Points on a hilly landscape, in no order, each with its height.
From any point a climber steps to the highest of the 6 points nearest to it. It stops when none of these is higher. Distance is the straight distance between rows; heights are no part of it.
K24: [-17 -53  -1  -8  -6  48  -9  23 -27  -4  30   3  15  23  33  24  41 -30
 -28  25  -7 -33   8 -23   3  -1   7 -20 -21 -26  14  -9 -18 -12  -9  -8
   3  32   4   8  20  23 -37  31]  (h 693)
K987: [  7  23   0  16  13  -2 -33 -14  38 -10 -14 -13  10  -4   6 -23 -14  47
  21 -33 -26 -58  -1 -28   8   6 -16 -20 -31  -8 -15   6  32  37 -15   4
 -11  19 -22   6   3   2   9 -63]  (h 706)
K200: [-36 -16 -16  28  19  36  23  10 -41 -22  62 -11   7   5 -13  49 -23 -36
   0  -6  27  18  15   8 -58  21  10  56   2  25 -12 -21  42 -34  19  14
  -8   2  59   6  11  23  58  62]  (h 766)
K696: [-12 -38   9   7  -1  -2  82  23 -15   0 -14 -36  18 -11 -25  36  -7 -42
 -12  10  26  42 -34  66  12 -23   5 -16 -10 -15  23 -32  43 -35  20   4
  10  37  63  -4 -33 -11   6  22]  (h 845)
K481: [-26  19  -2 -35 -10 -35  24 -13 -30 -10  48 -15 -11 -34  12   9  -7 -27
  33  23  26  -3 -23 -18  21 -35  15 -44  13 -54  23   9 -14  -2 -18 -35
  24 -31   1  15 -44 -20 -27  18]  (h 785)
K59: [ 48  18  -5 -41  18 -30 -11   6  59   2 -77  46 -14   9 -14 -53  -4  45
 -16  11 -28  37  32  16 -16 -12 -13  35  23  74 -18  22 -22   1  20   9
  27 -49 -58  22   5  20 -26 -68]  (h 732)
K346: [-10 -45  13 -21  -3  26  71  13 -43 -13  27  -8  36 -12  18  32  14 -51
  13  21  13  24  10  32   9 -12  -8 -17  -7 -12  22 -24   9 -19  10 -10
  15  14  63   5  -1   4  -6  23]  (h 721)
K326: [  7 -11 -10  43   9  44 -46 -14  18  18  -5   6  14  30  25 -32   7  34
  -3 -11   1 -76   9 -31  21   0  -2 -24 -21 -24  -3  10  34  17 -13 -17
 -16  23 -30  20  11  16 -21 -20]  (h 729)
K806: [-12 -31  -4  -8   4  34  41  22 -49 -18  31   4  32  -8  13   9  21 -57
   0  37  -2  23  14   9  14  -5   6 -29   3 -21  25 -19  -6  -9  -8 -28
   0   3  29  13  -7   0 -25  24]  (h 358)
K578: [-39 -20   5  29  12  46  19   7 -26 -26  45   3   6  26  -7  34 -14 -36
  -9   7  -3  16  23  -5 -58  14  18  66   2   4 -11  -1  19 -60  -9   9
 -15  -3  51 -10  12  32  40  66]  (h 836)
K899: [ 11 -16 -13  39   3  26 -49  -1  -3  27 -20  12  16  20  28 -38  -1  34
   7 -12   7 -57  18 -29  23   4 -26 -13 -45 -34  -3  14  33  18 -11  -2
 -15  15 -27  22  15  31 -23 -21]  (h 756)
K628: [ -1  39  -3  -5 -22 -51 -10 -30  64  43   2 -13 -29 -13 -14 -18  28  43
 -25 -14 -20  34 -16  23  50  15  -4 -25  40  25  -5 -27 -76  34   9  -9
   3 -17 -42 -55  14 -33  11  -2]  (h 782)
K597: [-19  22  -8 -34 -14 -33   4 -10 -19  -4  39 -17  -8 -31  22  12   0  -7
  34   6  20 -12 -26 -37  25 -25  12 -40   9 -41  13  15 -23  20  -9 -23
  13 -18 -23   1 -37 -41 -23  13]  (h 802)
K423: [-12 -15   6  -6  14  19  13 -19 -40 -15  42   1  29  -7   9  -3  15 -42
  10  20  -7 -15   2 -19  19 -20  25 -33   8 -43  40 -16 -21 -25  -3 -47
   9 -12 -11  23 -26 -16 -37  16]  (h 361)
K442: [  4 -31  20  30   3 -30  50 -14  15 -28 -34 -61  19 -15 -23  71   1 -27
 -41   9  67  20 -40  68   2 -11  33   7 -11  -7  25 -39  48  -3  12  32
  10  40  56   5 -32   7  42  50]  (h 844)
K524: [-12 -37  16   2   1  -7  75  10 -20  -8 -10 -26  43 -18  -7  39   7 -47
  -2  20  30  41 -24  50  10 -23   5 -13 -11  -9  14 -35  31 -27  15   5
  14  28  60  -8 -19  -2  10  19]  (h 841)
K579: [-19 -46  10 -20  -3  25 -17  22  -5   0  28   5  -5  39  49  31  27 -20
 -33  21  -9 -28  22 -33  -3 -13  19   9 -21 -39  -9  19   1 -16 -10  14
   9  36  14  -4  26  50 -30  35]  (h 831)
K352: [-17  -4   3 -15   1 -21  45 -25 -31 -13  37 -32  25 -28   4  -6 -24 -51
  24  34  33  12 -32  18  11 -49  15 -36  19 -51  17  -9 -12 -46  -1 -52
  23 -33  16  10 -50 -21 -30  20]  (h 750)
K495: [ -3  39   1  -9   0  -9 -48 -11  17   6  21 -17 -32 -20   8  -1   2  45
  21 -29  -5 -49 -20 -32  27  11   1 -30  -5 -22   2  11   3  53 -17   0
 -13  22 -27 -11 -11 -28 -16 -27]  (h 601)
K362: [ -4 -33   7   4  10  40 -19  11 -31   7  27  12   0  24  28  10  35 -32
  -7  27 -11 -40   9 -29  17  -4  10 -29 -12 -31  25  -8   2 -14  -6 -24
  -4  25   2  10  17   4 -34  20]  (h 359)
K646: [ 23  45   0 -14  14 -32 -37 -14  42  39 -18  -4 -29  -3 -43 -43 -14  43
 -11 -13 -19  17 -19  33  19  30 -12   8  38  46 -18  -6 -52  32   9   0
 -24 -24 -55 -24  12   5   0 -36]  (h 740)
K233: [ 50  19   0 -60  32 -42  -8   0  64   8 -75  38 -26   7 -28 -26  15  44
 -10  21 -29  38   9  25  -2   3 -37   1  21  59 -14  22 -60   7  19   5
  26 -56 -27   9  13  32 -30 -64]  (h 515)
K69: [ -8 -30  25  18  -3 -19  63   2  15 -25 -23 -43  22 -14  -6  60  -5 -32
 -26   8  49  37 -30  76   3 -23  31   5  -9   0  14 -34  58  -4   8  21
  11  48  56   0 -18  12  41  44]  (h 854)
K666: [ 51  26  18 -43  29 -43 -16 -16  64  25 -54  18 -18 -11 -27 -39   1  46
 -18   1 -20  38  -2  27  15  11 -49   6  27  56  -2  13 -72  19  11  12
  -2 -42 -35 -21   4  28 -23 -57]  (h 655)
K120: [ 38  19 -28 -23  -3 -13   0  17  23 -31 -88  80   0  17  13 -31   1  34
 -10  -6 -53  26  52 -23 -36  -2 -17  53 -16  62 -10  19  18  -1  17  15
  33 -28 -38  15  22 -53 -11 -63]  (h 705)
K336: [-29 -57  22 -26  -3  33  25   5 -32 -22  46   6   9  14  33  29  29 -65
 -17  41 -11  -1  18 -12   0  -9   8 -10  -7 -24   4  -2 -21 -22  -3  -3
  23  24  37  -5  13  44   0  30]  (h 783)
K179: [-46  -3 -33  48  -7  50  22  24 -10 -33  48  -3   0 -13 -20  89  -6 -12
   8 -41  18   9  28 -14 -53  27  -6  50 -13 -13   6 -12  52 -33  -9  25
  -7   4 107   6   8  29  51  45]  (h 769)
K11: [-31 -15 -18  43 -12  38  30   5 -36 -20  38 -25  16 -16 -15  63 -17 -26
  16 -22  40  20  10  34 -47  22   9  60  -2  17 -11 -20  56 -24  12  31
  -6  12  74   8   5  10  57  69]  (h 518)
K393: [ 11  37   0  -4  -8 -45 -27 -30  46  50  -7  -8 -24  -2 -24 -33   7  47
 -21 -17  -9  21 -21  38  37  15 -11  -7  39  38  -9  -9 -65  40   3  -9
 -17 -14 -44 -40  12 -10   8 -23]  (h 799)
K588: [-19  18   0 -25 -12 -11   2 -25 -18 -15  52  -5  10 -29  20   3  11 -18
  26   7  13 -25 -22 -19  24 -21  34 -44  13 -47  23   3 -13   3 -15 -42
  20 -21 -11  20 -36 -35 -26  10]  (h 774)
K453: [ 28  30 -20 -14   1 -12  -7  20   7 -27 -88  50 -10  15 -24 -43 -30  22
  -2 -16 -46  24  36 -14 -35  10 -26  35  -9  63 -21  23   8  -2  23  20
  16 -35 -36  19  19 -37  -3 -65]  (h 720)
K986: [-20 -51  31 -13  -3  16  58  12 -27 -21  42  -4  28   3  10  46  19 -60
  -1  33  -4  23   6  16  -7 -12   7  -6   8  -2 -10 -18  -1 -14   6   0
  11  26  56  -2   4  28  12  40]  (h 770)
K785: [-18  22   4 -11   6  -2 -26 -23   3 -19  50 -11   4 -22  20  11  22  -1
  18  -1   0 -39 -14 -31  17  -5  29 -41  15 -38  22   8 -15  10 -22 -31
   7   7 -22  15 -20 -22 -25   0]  (h 606)
K136: [-13 -38  -4  13   1  -1  66   3 -16  15 -21 -33  22 -18 -31   9 -18 -48
 -22  14  43  41 -43  65  20 -32  12  -6   0 -39  24 -36  39 -49  19   0
   8  31  46 -16 -45 -20 -17  22]  (h 829)
K308: [ -5 -12   8  21  24  26 -41  -6   3   2  29  -8  11   2  19 -10  30  12
   4  -6  -3 -53   8 -29  21 -12  28 -34  -8 -36  19  -6  -1  12 -13 -24
 -19  11 -36  19  -8  -9 -37  -4]  (h 130)
K872: [-11  44  -4 -22 -31 -21 -20  -4 -27   3  38 -10 -50 -22  11   9   5  18
  20  -6   9 -17 -30 -40  13  -4  13 -37   4 -23  17   6 -16  51 -15 -16
   6  -4 -24   4 -17 -53 -15  -5]  (h 817)
K296: [ 25  33  -9  -1  -4  -8 -40  12  -2  28 -25  -4 -40  -8 -30 -40 -16  41
  21 -20 -19 -10 -23  -5  -3  27 -30  10  10  28 -15  11  -3  38  -3  12
 -33   8 -41 -20  16 -20   0 -50]  (h 723)
K936: [ 34  20 -17 -11   2 -19   1  24  13 -44 -91  52  -4  20  -1 -36 -11  25
   2 -15 -51  19  39 -28 -21   5 -19  33 -16  68 -21  23  13   1   5  25
  24 -24 -38  13  35 -49  11 -74]  (h 718)
K474: [  6  42  -3  -8 -16 -17 -49   2  -1  44   6 -16 -56  -9  -9 -28  -6  27
  10 -24  -5  -6 -23 -12  23  25  -8 -14  18  20   2   5 -13  41   7   7
 -28  19 -41 -21   5 -25  -4 -23]  (h 891)
K850: [ -4  53 -23 -22 -48 -35 -25   0 -30  21  29  -9 -44 -11   5  -9  11  15
  17   4  24  -7 -31 -42  29  -1  13 -46  17 -20  10  11 -38  48 -15 -12
  -2 -12 -27  -1 -22 -63 -10  20]  (h 815)
K315: [ 15  54 -22  11 -57 -53 -19 -24 -13  31  18 -19 -22  -1 -10 -12  12  11
   9  21  26  20 -30 -25  36   5  25 -41  27   6   3  -8 -40  24   0 -18
 -21 -38 -33  -2 -13 -55   3  24]  (h 730)
K595: [  2  26   3  11  21  -3 -51 -22  31  -4  15 -15 -20 -13  11 -11   8  44
  18 -26  -7 -53 -10 -38  22  -2  18 -32 -17 -18  11  16  12  30 -16 -18
 -10  27 -33   3  -5  -8 -12 -29]  (h 356)
K613: [ 18  44   2  10 -20 -19 -39  -4   5  46   4 -17 -52 -11 -25 -38 -15  49
  -1 -22   2  -3 -20  -1  28  21   9  -6  20  34   6   1 -28  51   6   0
 -33   3 -50 -23   3 -32   1 -22]  (h 835)
K80: [-37 -30  15   0  16  46 -20  14   2 -23  31  16  -1  49  18  23   4 -25
 -45  15 -24 -15  33 -19 -44  -9  47  64  -8 -30 -12  24  16 -56 -12   3
  -5   7   6 -20  13  41   7  49]  (h 843)
K593: [  0 -39  -9  17 -12  33 -39  13   7  35 -10  23  14  38  59 -19   8  30
  -5 -14   9 -67  30 -44  12  -2 -38   1 -54 -48 -18  24  37   6 -13  17
   4  27 -10   8  33  46 -27  -7]  (h 771)
K245: [ 29  24   5  20  10 -17 -17 -15  32 -27 -53  27  15   5  -3 -27 -22  56
  27 -26 -35 -28  30 -30  -8  20 -38  -6 -36   7 -29  26  16  30 -10  26
   2  -2 -30  14  27   1  26 -67]  (h 736)
K518: [ 31  28 -12  -9  -1  -8 -26  11   8  -6 -53  20 -22   7 -20 -28 -27  47
  22 -32 -41  -4  11 -15 -13  27 -46   1 -13  32 -17  29   6  18   1  18
 -10   1 -32  -3  19 -15   3 -71]  (h 726)
K603: [-18  35   8 -29 -10 -23 -13 -16 -16  -5  49 -11 -14 -33  22   4  15 -12
  28   3  10 -24 -28 -36  19  -8  24 -48  10 -36  24  11 -19  25 -15 -24
  17 -11 -26   8 -36 -39 -21   5]  (h 800)
K313: [-43  -3 -22  41   7  57  23  18 -14 -39  46  12  -4  -2 -27  64  16 -23
   5 -33  11   7  32 -25 -60  12  -2  58 -28 -13  -5   6  51 -38 -20  29
  -6   8 110 -16  12  25  58  57]  (h 813)
K639: [ -9 -22   5   7   3  22  61   1 -48   0  15 -14  40  -8   6  -8  -7 -68
  10  18  17  17 -13  28  11 -37  14 -30   6 -35  23 -15  10 -48   3 -40
  13 -13  30  12 -30 -22 -24  28]  (h 776)
K865: [-12 -13  -5 -29   1 -27  54 -23 -18  17  19 -36  30 -21 -14  -4 -34 -48
  25  30  46  27 -40  27   4 -54  12 -34   4 -56   9 -12   4 -49   1 -38
  20 -32  20   8 -59  -6 -24  27]  (h 772)
K689: [  1  47 -20 -19 -47 -46  10  -5 -39  19  34 -17 -31 -19   4   2  14 -11
  31  27  31   4 -37 -39  29  -9   0 -58  11 -35  14  11 -30  24  -6 -23
  18 -29  -4   9 -31 -52 -10  27]  (h 788)
K893: [ 13  40  -7 -13 -10  -5 -50  10   8  40  -4  -7 -54 -12 -16 -29 -14  38
  13 -33  -1 -19 -35 -23   9  23 -22 -15  12  25  -7   4 -10  50   5  12
 -32  15 -27 -22   0 -28   5 -36]  (h 790)
K625: [ -8 -30 -10  60 -10  11  17  15 -17 -14  12 -39  32 -19  -5  66 -27 -29
   1  -9  75  16 -17  46 -44   9  28  59   2   6   4 -36  71  -6  21  31
 -11  19  43  31  -5  13  67  67]  (h 744)
K33: [-28 -51  27 -19   4  26  23   2 -18 -30  54  -2  11  13  27  40  23 -52
 -19  24 -15  -1  15  -1 -35  -1  22   5  -5 -18 -10 -14  -3 -29  -2  -4
  10  18  40   3   8  44  21  47]  (h 858)
K533: [ -5 -47  -4  -5  -9  27 -42  14   4  23   5  12   7  35  65  -3  11  14
 -16  -2   5 -57  19 -46   1 -12 -18  13 -36 -50 -10  17  22  -5 -21  23
  14  29  -1  -3  22  44 -30   9]  (h 789)
K923: [-32 -29  14  13   5  19  37  -7 -25 -36  53 -16  26   3   3  42  -6 -51
   2  16  11  17  19  30 -56   9  25  47  17   4 -12 -14  27 -38   5   2
 -10  14  43   3  10  40  52  53]  (h 814)
K794: [ 14  53  -5  24 -43 -52 -17 -28  25  45  11 -17 -36   1 -18 -24  23  34
 -11  12   2  20 -20  14  40   6  33 -28  45  32   8 -16 -64  32  -7 -14
 -11 -25 -51 -24  -2 -49  24  20]  (h 761)
K705: [-16 -37  -1   1   6  16  74  14 -41   6  -3 -31  22 -18 -13  15 -12 -65
  11  18  34  40 -25  51  16 -36  -3 -17   0 -20  27 -37  17 -38  15 -17
   7   7  51  -9 -32 -19 -16  23]  (h 832)
K241: [ -1  47  -5 -13 -38 -17 -37   2 -12  35  29 -17 -50 -26   4  -9  -1  26
   4 -20  13 -17 -31 -28  32   6  -1 -22  14   3  17   4 -21  46  -6  -8
 -14   3 -34 -21  -6 -60  -9   1]  (h 830)
K695: [-12 -44   6  -7   7  30  37   5 -58 -10  23  -2  26 -11   9   9  14 -66
   9  28   5  21   5   5  18 -18  19 -20   7 -36  26 -21  -3 -31 -11 -39
   1  -6  29  13 -18 -10 -26  33]  (h 846)
K958: [  4  42  -6  21 -37 -42 -34 -23  16  57  13  -7 -31  -6 -20 -28  13  38
 -15   3   9  22 -23   7  40  10  21 -18  43  34  -5 -21 -60  47   2 -10
 -19 -22 -52 -32   0 -38  10  12]  (h 801)
K440: [-13 -30   3  -9  13  39  26   2 -54 -13  31   5  19 -16  17  -3  15 -54
  15  26  -2   0   8  -5  20 -15  23 -35   6 -29  35 -19 -13 -23 -11 -40
   8  -6  14  20 -14  -8 -32  20]  (h 304)
K662: [  8 -31  -7  29   4  46 -48  15  -6  31   5   9   1  30  35 -14  30  13
  -3   0  11 -70  21 -31  17   3  -6 -18 -33 -36  12  -2  13  11 -13  -4
 -12  20 -19  20  19  21 -40   4]  (h 724)
K747: [ 26  33  -4  -8  -8 -10 -43   1  12  41 -23  -7 -41  -8 -32 -40 -25  37
   5 -18 -13  13 -20  18  12  20  -8  -4  26  49 -10   8 -22  28  13  10
 -29 -11 -52 -19   1  -4   3 -39]  (h 746)
K2: [-23 -34  28  -8   2   4  70  18 -17 -35  16 -22  32 -12   9  37  11 -51
   0  28  21  30   2  47 -15  -8   0   0   3   1   5 -24  23 -18   8  -9
  10  21  55  -4  -1  23  32  38]  (h 824)
K478: [ 24  21  -7  16   0 -31  -6 -15  27 -49 -69  65  35   7  12 -18   0  39
  25 -22 -43 -10  45 -42 -17  14 -34   6 -36  33 -29  30  23  32  -2  25
  32 -16 -18  20  32 -11  34 -70]  (h 727)
K327: [-42 -18 -30  49  -4  33  24  14 -20 -31  34 -20  -4 -28 -16  79 -17 -23
  10 -42  35   8  14  12 -50  19  -6  65 -17  13  -6 -15  59 -18  16  29
   9  11  90  10   4   4  53  60]  (h 533)
K963: [ 23  14  -2  29   9  -4 -29 -24  24 -16 -55  25  35  15  13 -39 -17  51
  27 -14 -16 -53  34 -34  -2  14 -27  -9 -32  -5 -25  21  24  29 -11  10
   3 -11 -23  27  42  27  21 -55]  (h 741)
K964: [ 20  32   5  10   8 -10 -24 -12  35  -9 -38   7   6   1   1 -30 -13  56
  29 -32 -25 -43   6 -43   0   7 -30 -13 -27  -2 -21  31  26  27 -10   9
  -8  24 -19  -1   6  14  16 -67]  (h 735)
K674: [ -5 -42  -1  -1 -11  32 -44  24  -6  33  10  15  13  34  46  -1  16  14
 -28  16  -4 -60  16 -43   7  -5  -4   0 -36 -46  -5  11   3  -7 -19  20
   0  26  -4   6  20  34 -45  21]  (h 786)
K743: [-36 -30  10  22   5  58  -7  14 -25 -24  32  10  -2  46   5  30   1 -44
 -20   8 -17   1  36 -21 -52   8  38  61 -12 -18 -16  21  17 -71 -12  16
 -15   4  27 -17  16  33  14  55]  (h 849)
K699: [ 30  29 -13  -1  -2 -21   3  18  25 -51 -87  68  18  25  -2 -17  -4  33
   0 -17 -43   9  37 -40 -19  20 -35  21 -24  46 -27  21  10  14  13  32
  30 -14 -16   9  29 -46  11 -79]  (h 719)
K475: [  7  44  -9  -1 -45 -36 -35  -5  -2  36  20 -15 -45 -25  -3 -26   9  30
  -2   0  19   0 -32 -21  29   6  20 -23  27   9  15  -3 -40  42   3  -2
 -14 -19 -46  -5  -3 -56  -3   7]  (h 816)
K704: [-12 -26  -2   3   5   5  69  -6 -33  12   9 -13  28 -17 -20  -4 -17 -53
  13  11  28  33 -22  48  20 -36   8 -16   6 -35  20 -23  22 -60  12 -23
   1 -12  37   5 -49 -21 -14  28]  (h 811)
K345: [ 33  30 -10 -14   6  -8 -29   2   7   8 -50  13 -32   4 -26 -44 -36  44
  21 -28 -29 -10  -4 -10   2  19 -44   8 -17  32 -22  30   2  28   3  24
 -18   4 -32  -8  16  -5   7 -70]  (h 712)
K218: [  1 -34   9  20   3 -24  56   0   9 -15 -41 -52   0 -22 -40  53  -5 -28
 -54  -9  51  44 -64  59  17 -15  30   7 -23  -4  37 -41  39 -11   6  37
  14  56  67 -13 -47 -15  19  33]  (h 787)
K991: [-11  -1   2  15  16  30 -27  -6 -14 -11  38   3  11  -4  23  -1  27  -9
   5   7  -7 -45  -6 -34  28 -18  33 -42   2 -40  27  -2 -10  -1 -11 -33
 -10   2 -17  27  -4  -7 -38   7]  (h 35)
K79: [ 20  36  -2  -3   4  -9 -33   1  24  -1 -29  -2 -28  -1 -18 -15 -25  44
  25 -42 -34 -33  -4 -22   3  21 -33 -15 -25  11 -19  25  16  31 -13  24
 -22  30 -30  -5   6  -6  11 -65]  (h 695)
K133: [ 32  30  13 -14  17 -28 -26   5  31  18 -51  14 -16   5 -37 -53 -18  35
  -5  -9 -31  23   0  20  -9  16 -19  23  29  58 -18  21 -26  15   7  13
 -19 -24 -55 -19   7   9   3 -61]  (h 733)
K926: [-10 -47  19  -2  -8  16  72  20 -40 -10  15 -13  28 -17 -10  28   2 -54
   8  14  24  37 -13  52   8 -16   0 -28 -10 -17  12 -31   6 -33   8  -4
  14  14  61   0  -8  -2  -8  33]  (h 818)
K683: [ 22  31  -2  -7  -1  -3 -31   8   8   8 -29   0 -32  -9 -23 -29 -33  52
  19 -33 -22  -9 -16  -8   8  24 -39  -5  -7  22 -18  28   6  31   3  16
 -23  18 -24  -9   3 -18  -3 -67]  (h 671)
K660: [  4   2   8  36  23  19 -45 -14  30   8  -3  -7  20  12  18 -13  -3  31
   4 -23 -18 -70   6 -34  19   6  -4 -23 -15 -30   4   7  20  22  -7  -5
 -14  17 -39   2  14  15  -7 -33]  (h 657)
K734: [ 46  20   2 -37  14 -29 -24  -7  42  20 -64  30 -11  12 -41 -57 -24  26
  -5   9 -36  21   2  18 -17   6 -13  26  28  65 -26  27 -30   2  11   8
  -1 -36 -55  -8   2  22 -11 -56]  (h 889)
K54: [-18 -26  10  46  -7   6  38   7 -12 -14  28 -30  39 -10  -2  47 -26 -40
   1   3  51  32   7  47 -33   7  14  56  20  21  -7 -31  55 -11  17  16
   0  18  49  23   5  28  53  65]  (h 773)
K810: [ 45  23   7 -39  21 -44 -14 -11  54  15 -63  31 -13   2 -30 -36  -1  44
 -15  14 -30  38   6  30 -13  13 -34  21  29  63 -13  21 -49  11  12  14
   3 -42 -38 -12   4  35 -21 -49]  (h 667)
K130: [  1  11   1  51  15  14 -42 -14  37   2 -32   4  32  26  14 -40  -8  43
  18 -23  -1 -51  31 -32  10   1 -27 -16 -30  -7 -15  21  32  25 -14  -4
 -15   8 -32  18  23  22   7 -42]  (h 747)
K907: [-35 -10   5  22   9  54  -2  18 -39 -28  32  14  -8  31 -11  38   4 -31
 -12 -15 -13   9  38 -21 -51   6  31  65 -12 -11 -14  19  20 -70  -6  24
 -24  -4  55 -12  15  35  40  59]  (h 838)
K324: [ 38  13  -7 -32  15 -32  -5   8  40 -10 -77  52  -6  26 -12 -52  -6  31
 -11   9 -38  33  22   9 -35  -4 -11  35  10  84 -17  25 -11   1  20   9
   6 -43 -51  21   1  -5 -15 -57]  (h 754)
K607: [  31   37  -22  -38   19  -28   -7   -3   64   45  -41    9  -37  -22
  -15  -20   11   43  -24  -22  -31   51   -8   50   48   25  -61  -12
   31   28    2   -2 -111   20    5    4   10  -21  -30  -43   16   -4
  -20  -37]  (h 728)
K776: [  35   32  -37  -35   25  -26   -5   -4   44   57  -42    2  -44  -12
  -14  -26    5   45  -19  -10  -29   51   -1   58   65   32  -71  -14
   24   21    3   -6 -115  -11   21  -16   15  -37  -24  -30    7  -33
  -25  -36]  (h 725)
K884: [ -1 -33  -4   6  11  43   3   3 -45  -8  36   0  20  -4  27   6  25 -39
   3  25  -5 -23   8 -12  19  -9  16 -28  -1 -38  33  -5 -10 -14  -6 -33
  -2   0   6  17  -3 -12 -32  38]  (h 40)
K92: [-16 -32  33  26  -4 -11  55   5   0 -23   3 -38  44 -17  -1  53  -7 -37
 -15   3  52  35 -17  66 -23  -6  34  27   2  17  -4 -41  53  -7  28  21
   5  32  54  10 -11  26  48  52]  (h 862)
K338: [  4 -25  13  43 -11 -17  37  -6   2 -23  -6 -49  34  -6 -12  65 -15 -15
 -19   7  73  27 -24  64 -22   4  41  40   1   9   7 -45  69  -4  12  22
 -17  27  48  20 -12  19  63  59]  (h 850)
K383: [-42 -18 -22  30   0  49  27  30 -32 -23  43  -9  -8  -2 -18  69 -11 -37
  14 -27  17  22  13   2 -57  17  -4  69  -4  11  -4  -8  33 -36  10  33
 -10  11  93   1  15  18  51  52]  (h 758)
K477: [ 41  18 -13 -31   7 -27 -22  20  28 -18 -73  54   0  16  -8 -46 -13  31
 -17  15 -36  36  38  -2 -43  -6 -15  54  15  69 -11  23   2  -6  21  10
  15 -60 -49  20   5 -19 -17 -52]  (h 722)
K204: [ 13 -29   5  29  16  51 -44  -5 -15  20  12   4  16  24  28 -19  29  11
  -5  13  -7 -62   8 -29  17  -8  12 -35  -8 -37   9   1  16   1  -9 -10
 -21  15 -25  16   4   0 -41  -5]  (h 514)
K960: [-24 -35  16  13   3   1  57   0  -6 -29  34 -27  33 -13  11  48  -4 -46
   2  20  28  32   6  51 -37  -6  10  20  16  12  -7 -36  41 -13   8  -2
  10  26  59  11  -2  44  51  42]  (h 825)
K211: [ 16  48   0   4 -33 -27 -45  -6   4  49  15 -10 -44  -2 -14 -35   3  43
  -2 -10  12   4 -26   7  33  28   7 -10  35  29   2 -11 -39  50   1 -13
 -24  -6 -58 -32   8 -38   7 -12]  (h 828)
K485: [-35 -47  19  -9  11  31 -12  11  -1  -9  45  13   1  52  22  24  15 -32
 -31  30 -17 -16  21 -28 -44  -7  42  52  -5 -22 -24  14  -1 -44 -22  10
  -4  14  16 -16   8  59   7  60]  (h 870)
K657: [-12 -18  -2  -1   7 -13  52 -20 -16  18   7 -34  28 -17 -18  -4 -38 -50
  15  13  45  31 -43  56  11 -49  18 -17  11 -44  11 -24  21 -58  14 -28
  19 -11  30  -1 -56 -18 -27  28]  (h 793)
K709: [ 17  16   3  45  -2 -15 -15 -27  31 -27 -66  36  47  16  15 -38 -19  45
  26 -14 -20 -35  39 -43 -17  14 -39  -2 -38   6 -22  26  19  40 -16   5
   9 -25 -18  30  34  18  28 -52]  (h 734)
K264: [-19  -7   1  -9   9   8  28 -19 -34 -10  36  -9  30 -22   4  -4   2 -41
  21  19  12   1   0   0  18 -34  32 -42  14 -46  23  -8 -10 -18  -1 -44
   6 -26   1  14 -34 -16 -21  19]  (h 633)
K622: [ 33  34   9 -34  17 -40 -12 -21  66  39 -39  13 -24 -11 -29 -36   6  48
 -28  -9 -32  35  -9  46  34  15 -30  -5  35  49 -16  -1 -79  43   8  -3
  -7 -26 -41 -34  13  13 -11 -46]  (h 757)
K394: [-24 -41  13 -20  -3  33 -17  20  12  12  19  21   0  48  57   9  14  -1
 -40   4   1 -41  21 -31 -14 -14   9  18 -26 -45 -15  22  13 -12 -18  17
  15  25   4 -10  27  63 -22  32]  (h 797)
K535: [ 26  30 -16   1  -1 -25  -8  10  11 -30 -78  39  -9   7 -15 -30 -13  36
  13 -22 -48   1  20 -30 -21  12 -42   5 -30  38 -24  31   9  19  -4  20
   8 -11 -15  15  27 -11   8 -76]  (h 731)
K629: [-23 -56  17 -20   8  31  -7  15 -11 -21  43  10   6  30  31  33  16 -44
 -29  28 -17 -22  20 -28 -34  -9  31   6  -8 -29 -11  10   3 -26 -11  -1
  14  25  22  -8   4  57  -9  49]  (h 847)
K127: [-10  41  -4 -28 -17 -23 -29  -7 -14   4  40 -11 -26 -31   8  -3  10  17
  12 -11  14 -35 -25 -36  29  -1   8 -30   7 -17  22  13 -15  37 -14 -11
   2   1 -31  -4 -22 -46 -11  -3]  (h 810)
K427: [-36 -33  21  -2   4  28  27  -3 -10 -24  61   3  19  23  10  35   1 -46
  -5  26  -9   2  27   1 -48   4  32  33   0  -8 -25  -8   7 -34   4  -5
  -6   3  38  -8   6  52  23  55]  (h 848)
K769: [ 36  24  -5 -50  28 -39  -4 -12  57  28 -54  21 -32 -20 -20 -26  21  40
 -21 -12 -23  46  -8  37  41  19 -60  -6  20  35   3  10 -92   9  21  15
  11 -35 -27 -24  15  13 -38 -52]  (h 707)
K744: [ 33  35  -2 -13   2 -21 -18   0   9   8 -65  27 -22   7 -26 -54 -27  42
  15 -17 -23  19   5  14 -15  22 -35  29   5  59 -20  21  -8   7   2  18
  -6 -27 -46   1   8 -10  -8 -66]  (h 755)
K65: [-28 -45  15 -19   4  28   6   8 -10 -23  50   4  11  31  23  31  18 -42
 -30  25 -14  -9  25 -17 -43  -5  32  27   4 -18 -11   1 -10 -41 -15  -3
   4  10  33 -10  16  51  12  49]  (h 857)

Where does a climber stop that starts at each point below?
K704 -> K92
K991 -> K474
K588 -> K474
K709 -> K485
K657 -> K92
K769 -> K474
K481 -> K474
K865 -> K92
